Each scene shows the same named points in several views. A view is turned or mirrored, shifted and resized as a whole, has a little noise and may leave points out.

Scene 1
View 1
Q529: [ 39  43  22  -3 -23   4 -26  32  -6 -16  -9  17  35  -2  20  24 -13 -32
 -15  25 -19]
Q907: [-19  13  10 -29   2  19  -3  24  -4 -32 -13  11  31   2  43  13   2  -3
  19  -2 -11]
Q477: [ 16  15   4  11 -10  20 -20  20   2   9  -6  -8  25  13  19  -5  21  -2
 -20  33 -39]
Q870: [-11   6   9 -14   7  23   7  10   0   2  -3   5  33   4  40  10  13  14
  -7  -9 -24]
Q260: [-25  -2   6 -18  23  29  22  -3   5  13   4   5  35   3  45   9  22  32
  -8 -30 -24]
Q592: [  6 -14  10 -17 -18   7 -13 -16 -23  19 -20  -5  18   3  43  27  16  47
 -17  14 -37]
Q241: [ 11   5  22 -20  12  13  29 -27  -6  40   4  20  41  -9  50  50   1  48
 -32 -49 -22]
Q43: [ -6  18  15 -19  14  22  15  11   0  -3   4  18  42  -2  40  22   0   4
  -7 -26 -14]
Q408: [ 25  38  11  11  -6  16 -18  34   9  -2   2   4  35  10  12  -4   7 -29
 -22  27 -29]
Q390: [-38 -15  -5  -8  24  38  12  -3   7  17   0 -16  25  17  41 -14  39  42
  -9 -10 -36]
Q934: [ 14  15   9 -10 -24  10 -30  26 -12 -19 -20   3  23   4  30  10   3 -10
  -2  37 -27]
Q614: [  7  23  14  -4   3  19   2  12   5   7   2  11  37   3  31  13   7   0
 -19  -4 -24]
Q926: [-19  27   9 -10  25  32  14  30  18 -13   9  15  42   7  33  -1  11 -14
   2 -17 -17]
Q589: [-41   8   3 -30  27  35  17  22   7 -22  -1   7  34   6  48  -5  15   6
  16 -25 -15]
View 2
Q390: [-35 -46 -20  -8  -1  24  11  -7  23  12   0 -34 -37  -2  24  27 -18  17
 -32   3   3]
Q870: [-21 -22  -8 -17   5  11   1  -8   4  -1  -3 -19 -30   3  20  17  -6  15
 -25  12  -3]
Q408: [ -7  15 -10 -14  -6  14 -23  -5 -28 -13   9   8 -19   8  21  21  18  32
  23  11   0]
Q589: [-34 -24  -9   3  16   5  -9 -21  -1   3  -2 -25 -35  10   5  20 -29  10
 -45   1  22]
Q934: [ -3  13  -8  -8  15   9  -1  21  -8 -27  16  15 -19  10  28  21  -2  10
   7  12  -2]
Q477: [-13  -7 -18 -13 -12  24  -6   6  -4  -8  14   3 -23  -2  30  28  13  31
  21   8  -6]
Q592: [-11 -27 -10 -33   2  18  29  28  33 -11   3 -13 -28  -8  47  18   5   6
 -14  19 -28]
Q43: [-22 -16   2 -24  12   0 -10 -19  -8  -2 -10 -24 -32   8  10   6   3  14
 -38  18  -4]
Q907: [-15  -2  -4  -2  26  -2  -5   1  -7 -15   5  -3 -28  14  10  15 -23   1
 -34   9  15]
Q241: [-22 -36  11 -60   1   6  10 -14  18   7 -28 -45 -38  -3  29  -4  25  11
 -55  37 -38]
Q614: [-16  -9  -3 -26   0   9 -11 -11 -12  -3  -3 -13 -27   4  19  12  11  23
 -13  18  -8]
View 3
Q614: [ 10 -17  11 -15 -14   6  20  -7 -30   0   3  11   8   4  -8 -17 -16   6
  -3   4  29]
Q589: [ 25 -16  14 -38 -15 -29  25  -2 -23  -2  -9  13  37  -1  -2 -32 -11  19
 -12  -6  34]
Q43: [ 21 -20   4 -23 -25   0  22   0 -32   1  -2  13  23   4  -7 -22 -18   7
 -12   2  36]
Q592: [ 13 -27 -18 -12  13   5  -1  22  -7   1   6   8   2  14  -8  -7  -3  20
  -2  14  17]
Q529: [  6  -4  11 -10 -13  28  13 -13 -36   3   0  15  -1 -18  14 -11 -29 -19
  24   6  19]
Q477: [ -4 -11  23 -12   8   3  15 -15 -19   0   7   7 -11   0  -5  -9 -11  10
  11   5  12]
Q926: [ 16 -10  26 -30 -14 -19  27 -16 -28  -1  -6  12  25  -6  -2 -28 -14  11
  -5  -6  29]
Q907: [ 26 -10   6 -31 -10 -13  14  -1 -22   1 -11  14  31 -14  12 -27 -16   3
   8   2  26]
Q870: [ 15 -19   6 -24  -9  -9  16   0 -21   0   0  11  16   7  -8 -20 -11  15
  -7   4  29]
Q241: [ 25 -38 -23 -12 -27  15  14  21 -33   4   9  12  19  31 -29 -14 -12  16
 -32   9  43]
Q408: [ -3  -5  29 -10  -7  13  22 -24 -34   0   4  11  -9  -8   2 -13 -19  -3
  14   4  17]
Q260: [ 19 -27   4 -27 -13 -17  22   5 -21  -2   1  10  25  17 -20 -23  -6  26
 -23   1  33]
Q390: [ 15 -27   8 -30   2 -30  18   2 -10  -4   2   8  21  15 -18 -22   1  34
 -20   1  26]
Q934: [  9  -5   7 -16   5   7   6  -4 -19   0  -2  12   2 -15  15 -11 -16  -3
  25   7  11]
View 4
Q390: [-27  26  43  -6   8  -1  12   3  -5 -11 -12 -12  35  10  12   4  48   9
 -27   1  -1]
Q241: [-10   2  23  -4  28   7  -7  -9   9 -17  -7   1  44  21  16  20  26  19
 -10  41 -30]
Q614: [-25  11  20   8  22   0   9 -15 -14  -8 -10 -10  28  -2 -10  17   9  -1
   6   8  10]
Q529: [-27  -1  11  28  22  -2  15 -24 -17  -5  -9  -2  14 -18 -21  13 -10  -9
  28   6  13]
Q907: [-57  19  37   7  23   2  27  -2 -14  10 -14   0  25   8   0  11  31   2
   5   4   3]
Q260: [-26  21  34  -9  19   2   7  -1  -4 -10 -11 -11  41  14  10  15  39  11
 -19  14  -4]
Q408: [-13  10  16  19  13  -7  11 -21 -19 -14  -8 -16  20 -19 -21  12  -2 -11
  10  -7  23]
Q934: [-32   5  28  29  11  -5  24 -13 -13  -7 -12   1   9 -16  -9  -3   9  -6
  16  -7  10]
Q926: [-38  24  26  -6  24   0  14  -9 -21   1 -12 -22  37   5 -12  28  20  -2
  -6   3  19]
Q43: [-33  15  24  -2  27   3   8  -9 -10  -2 -10  -9  37   9  -3  23  21   5
   1  19  -1]
Q477: [ -8  12  27  20   2  -8  10 -16 -12 -21  -8 -12  16 -19  -9  -2  13  -2
  -3 -10  18]
View 5
Q870: [ -5   7 -14 -28   1   0  -4  -4  -1 -28  -2  -8  -1 -16   3 -22   6  -3
  10  18 -25]
Q260: [ -1   3 -24 -25  -1   2  -2  -6  -8 -31  -7  -5  -4 -16   5 -29  12  -7
  13  25 -35]
Q592: [ -2   8  -2 -20  -4 -10   1 -11  -6 -12  -1 -20  17  -8   5  -7   8   0
  29  31 -26]
Q477: [-13   4   1 -26  -1 -12 -11  -4  -1 -23   6   1  -4 -12  -4   0   9  12
  13   9  -7]
Q926: [ -8   6 -18 -33   3   6  -9   3   4 -41   0   2 -11 -20   2 -29   2  -2
  -4   6 -21]
Q43: [  1   6 -16 -25   1   1 -10   1   3 -32  -1  -7   2 -12   9 -27   2 -11
  -3  11 -32]
Q529: [ -7  10  11 -25   2 -10 -18   7  18 -23  13  -9  10  -6   5  -1  -9   0
  -9  -8  -8]
Q589: [ -9  10 -23 -36   5  13   3   1   1 -39  -4  -7  -5 -25   0 -38   2  -3
   6  17 -24]
Q614: [ -3   4  -7 -25   0  -6 -13  -1   1 -28   3  -5  -1 -11   5 -15   5  -3
   1   8 -22]
Q241: [ 15   0 -18 -12  -5 -10 -15  -9  -8 -20  -6 -15  10  -1  16 -25  12 -24
   6  28 -54]
Q390: [ -8   5 -23 -28  -1   4   3 -10 -12 -30  -9  -4  -5 -20  -1 -28  15   2
  23  31 -29]
Q408: [-13   1   1 -26   0 -12 -20   0   3 -29  11  10 -10 -11  -3   1   6  10
  -2  -2  -4]
Q934: [-13  14   7 -30   2  -5  -5   0  11 -20   8 -14  11 -12  -1  -4  -5   8
  11   4  -4]
Q907: [ -9  15  -9 -36   6   9   2   4  12 -32   1 -16   6 -20   2 -28  -6  -2
   4  10 -16]

Which points are out of place in each view (at most two, in the order of its rows)? Write - if all are in place.
view 1 | Q390
view 2 | -
view 3 | Q926
view 4 | Q614, Q907
view 5 | Q408
